Points on a hilly landscape, in no order, each with its height.
A climber steps from a point to the highest of its 5 nearest points, and stops where none of them is higher. Distance is the straight distance between rows; heights are no part of it.
Robu: [  2  15  -6  -3   6  11  -1 -11   8   7  -7  -3  24  11   3  12   8 -10
  13   2  11  -8 -13  26 -16 -19  15   1  -2  -6   8   7   0 -19   4  11
  -3  22  -1  -4  10  17   4 -18]  height 231
kur: [  3 -17  -4 -10  14   0  11  16  -2  20  21  -2  -7  -3  -3  -7  -3   4
  25  33 -14  10   3  17 -19   4  -9   5  -8  12   2  -5 -19   0  15  20
  -1  -6  11   3 -15   6 -21  -4]  height 234
Tezuv: [  3  12 -19   6  -7   0   4   3  -2   1 -11  -4   2   1 -19   0 -11   2
  -2 -25  10 -10 -13   4  -8  17   2 -13  14  -5   6   1  14 -15 -15 -31
 -10  10 -16 -10  -8  -6  -6  -8]  height 241
Tusa: [  5   7  -5  13  -9   2  11  -9   7   1  -2   6  26 -10   6  -4  12  -4
   4   8  13   1 -11  11  -3 -11  -4  11   7   4   3   8   5  16   2  15
  -6   9  -7  -7  11   2 -14 -12]  height 448
mev: [ -1   4   3 -14   8  11 -12 -17   7   6 -13   0   8  19   3  29   6  -8
   0   0   0  -4   1  12  -6 -28  18 -15 -11 -21   5   5 -26 -24   8  16
   3  12  12  19  17   6  23  -5]  height 111
sog: [  0 -14  15 -18   1 -14  -2   7 -12   9   9  -6 -19  -4   3   7  -5   0
   9  17 -18   5  10  -3  -5   6  -6   3 -13  16  -6  -5 -13  -7   1   7
  -6 -18   2   2   1   6   6   4]  height 341
pil: [  2 -22  17 -19  -2 -12  -1   3   3  18   5   4  -9  -1  12  14   4   1
  15  22 -22   5  13   1  -2   3 -12  17 -17  21   1  -3 -12   8  16  27
  -5 -19   4  -1   6  13  10   7]  height 329
zezo: [ -4   3  -3   4  -6   4  -5 -11   2  -9 -18  -5   4   4   4  -8   4  -7
 -21  -3   7  -4   2 -13   0  -6   6  -7   7  -3   0   4   2  -3  -7 -10
  -6   6 -12   4   7 -12  -3 -11]  height 519
muz: [  5 -10   3  -6  -1  -8  -2  -9  11  19   5  15  16  -5  13   3   7  10
  13  20  -5   0   1  10 -11  -9  -1  15 -14  20  12  -2 -10  12  14  34
   6  -8   6  -6  12  11   0  -1]  height 248
vum: [  1 -12  12   5  -6  -9   4   5   2 -12  -2  13  -3  -2   1 -15   6  -4
 -13   8  -5   2   8 -20  15   1  -7   7  13  12  -3  -4   7  26   7   7
 -16  -7 -11  -2  -1 -17  -1   4]  height 376
bemi: [  6   6  -8  11   1   3  12  -2   7   9  14   6  20 -10   2  -2   7   4
  15  15   7   4 -10  20 -14  -9  -4  10   5   8   6   6   3   7  11  19
   1   7   0 -15   3  14 -14 -13]  height 451
sof: [ -2  20   3   3   8  15 -12   3  -3 -12  -2  -4  -6  13  -8   2  -1   2
  -6 -21   4  -3   4  -5  13  -7  16 -14  10 -20  -6   1   3 -11  -5 -12
  23   6  14  11  -7   1  13  16]  height 486
Kif: [ 5  8 -1  8 17 11  5 -3 -1 -5  7 -6 -1  1 -3  6 11  7  7  6 -7  2 -1 -2
  3 -1  2 -9  0 -5 -2  7 -1 -7  9  0 11  0  8  2 -9  9 -4 11]  height 536
tak: [ -4   1 -10  25  -8   4  30   2  12  -8   4   8  26 -18 -10  -4   1  -1
  11 -10  18   6 -14  11  11   4 -16   7  11  -8 -10   1  12  25   5   0
 -18  12  -6 -10   3   2 -11 -12]  height 414
Pes: [ -3  15  -5  17   2   9  16  -4   9  -9  -7  -3  19   6  -6   9   5 -15
  16 -13  12  -4 -20  18  -3   2   6  -2   5 -17  -3  10  18  -3   6  -3
  -9  25 -10  -9   3  16  -5 -15]  height 143
Teb: [-11  12  -3 -13  -5   6 -25   2  -3 -13 -20   1  -2  15  -7 -12 -10   2
 -19 -35  11 -11  13 -10   1  -1  13  -9  11 -16   0  -4   4 -16 -24 -21
  26   4   4  10  -7  -9  15   9]  height 305
noleg: [  6  -3   3   4   6  -9   6   3   2  -2   9   3  -1  -4   1  -2   9   5
   7  24 -11  10   1  -4   1   0 -13   3   5  14   0   1  -5   9  15  17
  -2 -10   1  -7  -4   3  -7   5]  height 276
dol: [  5  -3  -1   0  13  13  -1 -12   5  12   4  -4   6   1   6  20  14   8
  13  13  -4   2   2  10  -9 -12   1  -5 -11  -3   6   4 -16  -9  17  18
  14   4  14   6   0  16  -2   5]  height 186
biv: [-15   1  -8  21  -4  13  15   8  14 -17 -20   3  12   9  -5  -1  -6  -5
  -3 -40  19  -2 -13   5  14  12   0  -9   8 -27 -13   0  28  13  -4 -28
 -10  15  -4   3  -6  -2  15   4]  height 391
Fil: [  1 -15   9 -15   2  -4 -11 -16  -8  18   3  -4   2  -2  12  18  -1   2
   8  15 -11   1   8   5 -11  -9  -5   5 -21  13   5  -2 -19  -8   5  15
   1  -9   3   6  12   7   8   1]  height 446
nor: [  6  -2  -7  -4  -4 -13  -7  -7  12  31   9  21  29  -7  23  -6  -9   8
   9  14  13  -3 -13  21 -23 -14  12  20 -13  13  23  -5  -3  11   2  23
  16  -3   9 -12  19  10  -4 -12]  height 172
vomu: [  8  -2   2   2  -8 -17   2   2 -13   7   2  -3 -10  -5  -8  -8  -6  -2
  -7  14  -4  -3  -3  -1  -9  11  -5  -1   7  14   3  -3  -5  -2  -5  -1
 -12  -7  -9 -11   5  -8 -11 -12]  height 349
Nub: [  7  -5   5   3 -10  -9   1  -6   3   3  -3  12  16  -6   7  -5  10   0
  -4  19  -2   0   2  -2   0  -7  -6  14   0  15   9   4   0  21   6  26
  -4  -5  -7  -5  12  -5  -7  -2]  height 352
baza: [  3  -3   5   3  -2 -11   3  16  -1 -10   6   9  -5  -2  -8 -13   0   9
  -3   6  -4   7   9 -17  11  10 -14  -2  18  10  -4  -5  10  17  10  -1
  -2 -11  -2  -4 -12 -10  -4  10]  height 294
Riboz: [ -2  11 -15  20   4   8  20   4   2  -9   6  -2   7  -6 -11   4   2   1
  17 -11   7   1 -14   9   0  11  -5  -6   8  -8 -11   9  16   1   9  -6
  -4  14  -1  -4 -11  12  -8  -4]  height 193
Dukos: [  5  13  -4   3   4   8   3 -10  -1   7   2  -8  11  -1  -3   8   2   0
   8   5   2  -7 -10  17 -15  -5   4  -5  -3   3   6   4  -3 -17   0   1
  -3   8  -3  -7   1   9 -10 -11]  height 296
bupun: [ -1  -5  -3   5 -19 -22  -1   4  -4   1 -10   3  -5  -5  -7 -17  -6  -5
 -24   3   3  -7  -3  -8  -3  15  -1  -1  11   7   3  -4   3   6 -15  -9
 -13   0 -20  -5   4 -20 -11 -12]  height 396
vomir: [  2   7  -8  10 -14  -4  11  -8   3   8  -4   2  21 -10   3 -11  -2  -8
  -6   4   9  -4 -15  12  -9  -7   1  16   4  -1  10   4   8   8 -11   3
 -15  11 -12 -12  11  -8 -20 -22]  height 468
Tabid: [  6  -8  -4   2  14   9  10   0   5  13  17  -1   7  -6   1   4  13   9
  23  21  -8   9   3  13 -13  -4  -6   3  -8   8   3   5 -13  -2  19  20
  10   0  10   0  -7  12 -15   2]  height 287
Zuf: [  1 -13  10 -15  -1  -6 -15 -18   3   5  -7   2   2  -1  18  19   2   0
  -3  14  -9  -1  13  -3   1 -11  -1   8 -22  10   2   0 -14   1   8  19
   1  -6  -2   6  17   0  13   1]  height 550
nus: [  1   1 -14  15 -17 -10  14  10   3  -3  -4   5   3  -9 -16 -12  -8   5
  -7 -11  10  -5 -11  -1   1  17 -12  -8  16  -1   0  -4  14  11  -9 -26
 -19   5 -12 -12  -4 -13 -10  -7]  height 380
bup: [ -2  -7  17 -12   9  -2 -15  -8   6  -6  -4   0  -8   3  18  17   9   0
 -10   7 -17   5  20 -16  14 -15   3  10 -14   2  -3   0  -6   9  11  15
  10 -15   2   5   9  -2  15  16]  height 431
Fep: [  6  -3   7  -5  -1 -12  -9  -2  -9  -4  -1  -6 -10  -2  -1  -1  -2   4
  -9   6  -9   4   7 -14   1   3   1  -3   0   9   1  -5  -3  -4  -4  -3
   0 -13  -3   1   3  -5   0   4]  height 333
mer: [-30  -8 -16  20  -8   4  33  -5   4  -9 -20  -1  21   8  -1   0 -12 -21
  21 -36  18  -9 -23  24   6  19   2  15   0 -27   1  -2  27   9 -15 -16
 -36  23 -19 -11  10   9  -1 -26]  height 271
nuvun: [ 5  4 -8 12 13 15 11 -2 14 -2 13  4 14 -5  2  8 19  3 17 12  3  8 -8 14
 -2 -6 -2  1  1 -3  0 10  0  5 22 19 11 12  3 -6 -6 19 -9  2]  height 522
befo: [  3  -6  10  -1   4  -1 -12 -10   4 -11  -7   2   5   0  14   4  11  -1
 -15  10  -9   2  10 -17   9 -13  -2   6  -2   6   1   2   0  16  11  15
   0  -6  -6   0   7  -8   5   7]  height 359
Roge: [  2   5   2  11   3   3   5  -6   8 -10   0   0  11  -2   4   2  10   5
  -2  10   1   4   2  -9   7  -7  -7  -3   5   0  -4   2   4  10  12   7
   1   2  -3  -3  -1  -2  -2   3]  height 357
Lum: [  3  -1  -4  13 -16 -14   9  10   0  -4   0   7   1  -6 -12 -12  -6   4
 -11  -3   5   1  -4  -8   6  13 -15  -8  16   8  -2  -7  12  16  -4 -12
 -14  -4 -10  -7  -7 -14  -8   0]  height 300
navu: [ -2   6 -10  21 -11   1  23   0   6  -6  -7   2  19  -8  -6  -6   0   0
   0 -11  15  -1 -14   6   3   7  -7   5  10  -6  -5   1  14  16  -6 -14
 -19  13 -12  -9   0  -5 -14 -12]  height 512
Digi: [  3  18 -12  11   5  10   9   1   0  -1   3 -12   1   0 -14   5  -1  -1
  13 -10   3  -6 -17  14 -10   9   1 -10   5  -5   1  11  10 -17  -2 -14
  -6  17  -3  -8  -7   9  -8  -9]  height 230
tapal: [ -3   7 -16  22 -11  -7  27   7   6  -2   3   0  14 -11 -14  -3  -9   0
  10 -13  13  -2 -18  16  -1  15 -14   8  12  -4  -5   0  18  12  -4 -11
 -25  13 -10 -15  -3  -1 -17 -20]  height 430
dufo: [  2 -14  12 -19  -3  -7 -21 -10   1  -3 -12  -2  -9  -2  14   5   3 -12
 -20   9  -9  -1  14 -16   5  -4   6  10 -21   9  -5   3  -7   4  -3   5
   0  -6  -9   6  20  -9  11  -3]  height 456
lufu: [ -1  -7   5 -21   4   6 -18 -24   3   3 -11   3  -1  14  16  36   3  -4
  -2   3  -3   1  17   0   2 -22  12  -6 -21 -11   0  -2 -25 -10   5  15
   6   1  13  21  20   4  25   7]  height 235
lam: [  1  19  -5  16  10  14   5  -1   1  -9  -3  -6   4   4  -9   8   7  -4
   6 -13   3  -1 -12   2   7   3   7 -11   8 -17  -6   9  12  -7   5 -12
   2  14   2   2  -8   9   2   5]  height 259
negit: [ -3  17  -8  10  10  13  12  -5   9  -4   6  -3  14   3   0  10   7 -13
  30  -8   8  -2 -24  31 -12  -3   6   7   2 -14   3  14  17 -10  10   8
  -3  25  -6  -7  -1  27  -3 -14]  height 166
rapam: [ -4  -9   9  -1 -10 -17  -9  19   3 -13   0  14 -10   2  -4 -25 -10   5
 -14 -13   2   4  13 -20  12  13 -11   2  18   9  -5 -14  20  22  -4 -13
   2 -13  -6  -4 -10 -20   8  12]  height 280
duf: [  2  -3   1 -11   3   1  -6 -18  -3  22   7  -5   5  -7   9  12  -9   3
  11  13  -2  -1  -1  17 -22 -11  -4   4 -17  14   9   1 -21 -17   1  11
  -2  -1   5  -1   9   9   0 -13]  height 363
sav: [  6 -11  13  -3 -15 -20  -3   1  -6   2  -7   6 -11  -2   2 -16  -3 -14
 -20  14  -4  -4   3  -9   1  12  -3  12   3  17   0  -4  -2  15 -10  10
 -16 -12 -15  -2   9 -14  -9 -14]  height 403
saz: [  6  12 -12   6  14  18   6   8  -6   2   9 -10  -9   0 -13  -3  -1   6
  13  -7  -4  -1  -8   2  -2  13   1 -16  -1  -1   2   5  -3 -22  -3 -12
   7   5  10   5 -18   6  -7   7]  height 299
dedit: [ -3 -16  16 -23   7  -5  -8  -5  -7   2   3  -5 -20  -2  17  23   3   3
   8   8 -17   7  19  -9   8  -5   0   8 -28   1  -6   0 -15  -3   8   7
   6 -17   8  10   4   7  21  23]  height 348
lof: [  5   8  -6   0   5   3   4  -5 -10  15  12 -12   0  -6  -3   3 -11   3
  12   9  -3  -2 -10  18 -21  -2   0  -2  -7   9   7   2 -11 -27  -2  -3
  -7   5   2  -7  -4  10 -14 -15]  height 295
Fegu: [  4   3 -13  10 -16 -18  21  17  -5   7  13   7  -6  -6 -17 -10  -7   1
   0   3   5   1 -11   6  -2  19 -18   2  25   5   0 -10   4  13   3   0
 -18  -1  -2 -17  -9  -8 -25 -13]  height 211
Mone: [  6 -10   3   3 -16 -26   6  23  -4  -4   2  13 -15   2 -12 -18  -8   0
 -12   3   1  -2   0 -12   9  23 -16  -5  20  13  -1 -13  10  17  -2  -6
 -13 -13  -9 -12 -10 -16  -8  -3]  height 278
mumug: [ -6  -2   4 -14  11  20  -7   5 -12   4  14 -11 -27   8   2   0  -1   8
  18  -1 -18   1  13  -4  13  -2  11  -6 -23 -13   1   1 -23 -18 -10  -3
  22 -14  27  24 -18   4   6  29]  height 2
ponit: [ -5   5   5 -23   4  13 -13 -10 -14   0   3  -5 -17  14   1  20  -4  -1
   6 -12   0   1   7   1  11 -24  16 -19 -17 -21   1   1 -27 -27 -10  -1
  14  -4  18  22   1   2  22  13]  height 272
fale: [  0   4 -11  -3 -13  -9 -10   4  -1  -4 -11  -2  -3   0 -14 -12  -8   4
 -21 -16   5  -5  -1 -12  -6  13   1 -13   9   0   4  -1   8 -10 -18 -25
   5  -1 -13  -4  -4 -13   0  -2]  height 313
vife: [ -7   5 -20  17  -5   6  17  15   1  -9  -9   3   4  -2 -18   5 -12   2
  12 -41  16  -5 -20   8   5  27 -15 -14   4 -14  -6  12  27   5  -3 -24
  -4  10  -2 -11 -17   4   5   9]  height 181
Bugut: [  7   7  -3   7   4  -1   3   3  -7   2   7  -7  -4  -4 -10   0   0   4
   1   8  -8   1  -5   0  -9   7  -5  -7   2   9   0  -1  -3 -10   2  -1
  -2  -2   0  -3  -7   2 -12  -3]  height 365
nevoz: [  3  11   1   6   9  18   1 -11   4  -2   0  -6   6   9  -2  17  14  -3
   9   2   2   1  -7   9  -4 -13   7 -10  -3 -10  -1  10  -4 -13  11  10
   8  11   5   6   0  14   1   2]  height 327
nup: [  5   9  -8   7  17  20   7  -6   2   8  11 -10   5   1   0  11   8   2
  21   6  -4  -3 -10  22 -16  -6   4  -5  -9  -2   1   9  -8 -17   8  11
   3   8  12   3  -6  17  -6  -6]  height 228
Bab: [  6  -2 -13   9  15   6  15  16   0   7  21  -6  -7  -3 -12  -7   2   6
  16  11  -6   6  -5   9  -9  13  -7  -5   4   8  -3   3  -5  -7  12   0
  -3   2   7   1 -18   7 -22   0]  height 275
Sene: [  7  -3  -4   1  -2 -12   8   4   3  22  18  17  15  -9   6  -9   2   4
  12  24   6   8  -8  17 -10  -8  -6  20   3  17  11  -2  -6  17   9  30
   3  -2   6 -18   6   6 -19 -10]  height 389
Los: [  1   1   2  -5   8   2  -3   5  -7  -1  11  -7 -16   0  -3  -1   3  10
   6   3 -15   1  10 -10   2   8   0 -10   0   7  -1   0  -7 -12  -2  -6
  12 -16   9   7 -13   1   2  15]  height 339
sef: [  5 -10   5  -8   3 -12   4   6  -8  15  14   0  -7  -4   0  -1  -2   3
  13  27 -13   4  -1  11 -11   5 -12   7  -1  20   1  -5 -12   5  11  19
  -5 -11   2  -5  -3   6 -16  -8]  height 273
nolu: [  0   0   3 -16   7  10  -6 -17  -6  11   5 -12 -11   2   1  22  -2   1
  13   4  -5   0   0   5 -10 -15   4 -14 -19  -1   6   0 -20 -27  -4   3
   4  -1   8  13   4   5  10   2]  height 317
nasen: [ -1 -17   9  -4 -16 -24  -9  16  -7  -6  -8   7 -17   2  -5 -23  -6  -6
 -27  -2   0  -3   7 -20   8  21  -2   4  12  11   0  -8   8  15 -12 -11
  -8 -11 -16  -2   1 -20   0  -7]  height 351
Dom: [  0  12  -5  15   5   9   3   6   6 -15  -2  -1   4   3 -10   0  -1   7
  -1 -17  10   0  -4  -9  10   8  -2 -12  13 -12 -12  -2  19   5   3 -16
   6   7   2   0 -12   0   4  10]  height 381
Zife: [ -1 -10  17 -15  -4 -22 -16  15  -9 -11  -2   1 -21   3  -2 -12  -9   1
 -12  -2 -17   4  14 -21  13  17  -1   6   4  12  -7 -12   7   2  -6  -5
  11 -21   1  -5  -2  -5  13  10]  height 334
boru: [ -5  -5  13 -19   4  -2 -18  -5 -12  -7   2  -8 -21   1  11   5  -4  -1
  -4   0 -13   3  19 -16  10  -5   7   1 -14  -1  -6  -7  -8 -10 -11  -2
  17 -16  10  10   5  -1  21  19]  height 289
fupud: [  0  -2  -9  17 -28 -16  28   5  -1   9   3   9  13 -16   1 -24  -7 -10
 -11  -1  17  -7 -14  12   0   2  -5  23  21  -3   3  -9   4  26 -12   6
 -28   9 -10  -6   6 -24 -28 -18]  height 362
lota: [-11   2 -16  26  -7   7  23   3   9 -12 -15   2  19  -1  -8   2  -4  -4
   4 -30  15  -4 -17   9   7  16  -7  -4   5 -20  -7   3  24  12  -6 -25
 -24  16 -11  -4  -1   1   3 -14]  height 383
pela: [ -3   9  -6  -5  -4   6  -7  -4   2  -9 -16  -7   3   9  -6  -3  -2  -3
 -15 -15   6  -4  -3 -10   0   1  12 -16   9 -11   2   6   4 -20 -11 -21
   3   8  -8   7   0  -5   4  -2]  height 415
Vezo: [ -4  -8  11  -2  -2   1 -16  -6   4 -17 -14   0  -3   2  15 -12   4  -7
 -30   3  -2   1  11 -29   9  -5   6   7  -3   3  -1   1   4  13  -2  -2
  -1   0 -10   8   9 -18   6   2]  height 397
vukav: [  3 -17  21 -20  -6 -17 -11   9  -8  -2  -1  -5 -22  -2   3   3  -2  -8
  -6  14 -18   4  13 -14  11  11  -1   7 -11  16  -9  -8  -4   1  -4  -1
   1 -20  -6  -1   8   0  16   2]  height 379
dab: [  3  13  -4  -9   7  15  -6  -4 -11   5   2 -15  -9   3  -7   5  -4   4
   8  -9  -6  -2  -3   0  -4  -3  11 -20  -7  -1   3   3 -12 -33 -11 -10
   7   1   8  10  -5   2   4   2]  height 312
Tanu: [  1  -7  11 -11  12   4 -12 -15   1   0  -1  -1  -7   8  14  29   8   3
   1   8 -12   2  15  -4   7 -18   7  -3 -16 -11  -1  -3 -16  -4   9  13
  15  -8  10  13   5   5  15  18]  height 364
tuvu: [  2 -10  23 -15   6 -13  -9   5   2  -5   1   3 -13   2  12   4   4  -5
  -6  16 -21  10  18 -18  15   0  -2  12  -9  13  -7   1  -2  15  15  15
  -2 -20  -3  -3   4   0  16  10]  height 358
gimi: [  1   7   4  -9   7  10 -13 -11  -8  -3  -5 -10  -8   5   2   9   0   2
  -3  -1  -4   1   4  -6  -2 -12  10 -15 -11  -5   0   1 -14 -23  -4  -2
   7  -2   4  10   5   1  13   4]  height 395
pife: [ -7  11   1 -14   8  14 -24   8 -13  -9   5   1 -17  10  -7 -11 -10  17
  -3 -27  -3 -12  17  -6   8  -2   8   4   4 -11   1  -8  -6 -14 -20  -5
  39  -8  16   7 -20   2  11  27]  height 135
kirud: [  1  20  -6   6   8  17  -4   7  -4  -7   1  -8  -8  10 -13   1   0   4
   3 -20   1  -4  -3  -1   6   6  13 -17   3 -16  -4   8   5 -18  -6 -16
  17   6  12   7 -15   6   6  16]  height 268
Fisag: [ -3 -14 -10  18 -22  -1  30  -2   4   2  -9   7  21 -17   4 -25   1  -5
 -11  -5  18  -7  -9   4   8  -5  -6  17  12  -3   1  -1   6  35  -9   0
 -34  10 -10   3   9 -23 -19 -12]  height 291
mal: [  4  -8   1  -8  -1 -15  -4  -4   4  33  18   8  15  -9  19  -4 -11   3
  13  21   4  -2  -9  27 -27 -14  -3  22 -14  13  20  -6 -14   1   4  20
   9  -6  10 -11  11  11  -6 -13]  height 252
rit: [  6  -3   0   0 -11 -21  17  14  -8  10  18  10  -8   1  -7 -15  -5  -4
   5  23   1   7  -5   9  -6   9 -15   8  16  13   1 -13  -5  10   8  18
 -15 -10   0 -17  -4  -2 -24 -15]  height 200
Nafun: [  0   3   6  -2   5   3 -15 -14   3 -12 -11  -2   5   7  10   6   6  -6
 -18   2   1   0  11 -17   4 -14   9  -8  -1  -5  -1   3  -5   1   2   2
   8   3   0   9  10 -10   6   1]  height 427
pilib: [  3   2  -7   3  16  23   2   3  -4  15  16 -16 -14   4  -8   1  -1   3
  24   2 -10  -3  -7  14 -12   5   7 -13 -17  -6   2   8 -13 -27  -2  -2
   6   7  15  11 -16   6  -7   1]  height 210
dite: [ -8   9   4  -9  13   5 -19   4  -7 -14   5  -1 -12  10   2  -6  -3  12
  -7 -17  -5  -3  19 -15  12  -8  10  -2   6 -11  -5  -6   3  -4 -11  -7
  32 -11  13   4 -10  -1  11  24]  height 254
fuv: [ -4   5   9 -11  19  24 -13  -1 -13   2  11   5 -24  19   6  17   2   4
   3  -5 -11   0  12   6  20 -28  23  -8 -14 -30  -1   6 -23 -12  -9   4
  25  -6  27  26  -9   8  13  27]  height 118
Mopo: [ -5   5   0 -15   3   7 -16 -13   0 -12 -16  -7  -4  17   6   4   2 -11
 -21  -5   3   1  13 -12   4 -19  19 -11  -3 -16  -2   4 -13 -18  -5  -6
   8   5   3  15  13  -7  17  -1]  height 557
rikug: [ -2  -2   0  18  -5  -2  10   8   5 -13  -1   9   7  -6  -5 -10   3   5
 -10  -4  11   6   1 -17  12   4 -10  -6  16   2  -5  -6  14  24   5  -7
  -8  -2  -7  -3  -7 -13  -3   8]  height 298
kefo: [  1 -12   4   1 -11  -8  -6  -4   0  -5 -15   4  -3  -3   5 -21   2  -9
 -29   5   2  -6   4 -17   5   2   2   7   3  12   1  -1   4  15  -7  -2
 -16  -1 -17   3   9 -17  -8  -9]  height 447
tefiv: [-13  -3   0   3  -6   3 -12  -1   7 -15 -18   2  -3   1   6 -24   1  -2
 -29 -15  12  -6   7 -22   5   1   5  -6  11  -7   1  -3  12   6 -11 -22
   2   5 -10  10   0 -17   3   3]  height 460
zor: [ -5   2  14  -5   9  -3 -16  -2  -3 -17  -2  -3 -13   3   7  -1   2   3
 -10   1 -10   6  18 -23  12  -4   5   3   2   1  -3  -2   5   5   0  -1
  16 -14   4   1  -1  -6  10  17]  height 274
gekag: [  3  -4  -3  -1   3  -7   5   1  -3  22  18   2   5  -7   3  -5  -4   5
  11  27  -2   5  -9  21 -22  -5 -10  14  -1  15   7  -2  -9   1   9  18
   0  -4   6 -11  -2  10 -14 -11]  height 338
Fel: [  3  13 -14   8   7  14  -1  17  -3  -5   1   1  -9   3 -14  -7  -4  10
   9 -24   3  -7  -7  -4   4  19   0 -12   8  -8  -3   9  11 -13  -4 -19
  15   5  11   1 -24   3   4  18]  height 146
nabeg: [  3   1  -4  12   0  -5  12   7   0  -3  10   2   2 -10 -10  -6   5   6
   2   7   1   5  -4  -5   7   6 -13  -4  13   8  -2  -2   8   8   8   1
  -7  -2  -1  -6  -9  -4 -11   0]  height 290
vep: [  4 -23  18 -26  -8 -18 -12  -4  -8  19   0  -1 -13  -6  13  16  -2 -10
   5  19 -11   1   9   0  -3   6  -7  20 -24  23  -2  -8 -16   4  -1  13
 -13 -10  -6   0  18   7  14  -7]  height 372
figog: [  4   1  -3  -2   0   5  -4 -16   7  19   5   7  19  -2  10  10   2   7
   9  14   2   0  -4  18 -19 -15   2   7  -8  11  11   3 -11  -2   7  23
  11   2   4  -5  14  15  -3  -8]  height 270
fupo: [-13   3  -1  15  -3  12  -4   6  12 -17 -15   5   6   7   2 -13  -3   7
 -17 -29  20   0   5 -12   9   1   2  -6  16 -19  -8 -10  26  16  -7 -25
  10   8   2   6  -7 -13  10  14]  height 589
lod: [ -2 -21  28 -35  -3 -13  -6  10   0   5   5  -4 -24  -6  19  25   3  -4
  10   9 -19  11  18  -6  13   0  -4  23 -29   7 -12  -2  -9   3   7   2
  -3 -19   6   7  11   9  32  13]  height 378
vop: [-19   5 -10  -4  -4  11  -9   5  10 -14 -25   0   7  17  -8 -16  -6  -7
 -27 -33  22  -9   5  -7   2  -3  17 -16  17 -27  -1   4  19 -10 -13 -33
   3  17  -5  13   1  -8  12   0]  height 556
feri: [  4 -25  23 -34  -7 -11 -17   5  -4   3  -8  -5 -21  -8  11  18  -1 -15
 -11   7  -9   5  18 -12  10   4   5  20 -28  14  -9  -6 -10   2 -10  -3
  -9  -6 -11   6  24  -3  29  -4]  height 413
nefo: [ -8   9  -1  -2   1  10 -12  -7   6 -16 -16  -6   5  13   2  -5   4  -9
 -23 -11   6  -1   4 -14   5 -12  16 -13   9 -22  -3   1   5  -6  -6 -17
   6   7  -4  11   2 -10   7   1]  height 423
fip: [  3  10 -17  18   0   5  12  11   1  -2  -2  -1   4  -4 -15  -2  -3   3
   5 -18   6   1 -11   4   2  18  -9  -9  11  -6  -5   2  17   1   1 -18
  -8   7  -2 -10 -13   0 -10  -3]  height 258
nazu: [  4  10  -7  11  -4  -4  14  -1   3  12  11   4  21 -15   3  -8  -1  -4
   8   9  14   3 -16  22 -15  -7  -4  17   8   4   9   1   6   6   2  10
  -5   6  -2 -18   4   3 -21 -17]  height 540
Riso: [ -2   4   1   2  -2   2 -11   3  -1 -13  -9   3  -2   0  -6 -13  -6   7
 -15 -21   9  -1   6 -16   4   7   1 -10  12  -4   0  -5  15   3 -11 -25
  15  -1   0   1  -7 -12   5  14]  height 411

Call two points neighbours if one is among the 5 nearest of the other. Go from one point of each pair to the other, from neighbour to neighbour, staying as high as possible. Name the lowest point that can't be avoided.
nazu and navu -> vomir
Mopo and Zuf -> Vezo
nazu and zezo -> lota
sof and fupo -> nefo
navu and nuvun -> bemi
Mopo and fupo -> tefiv
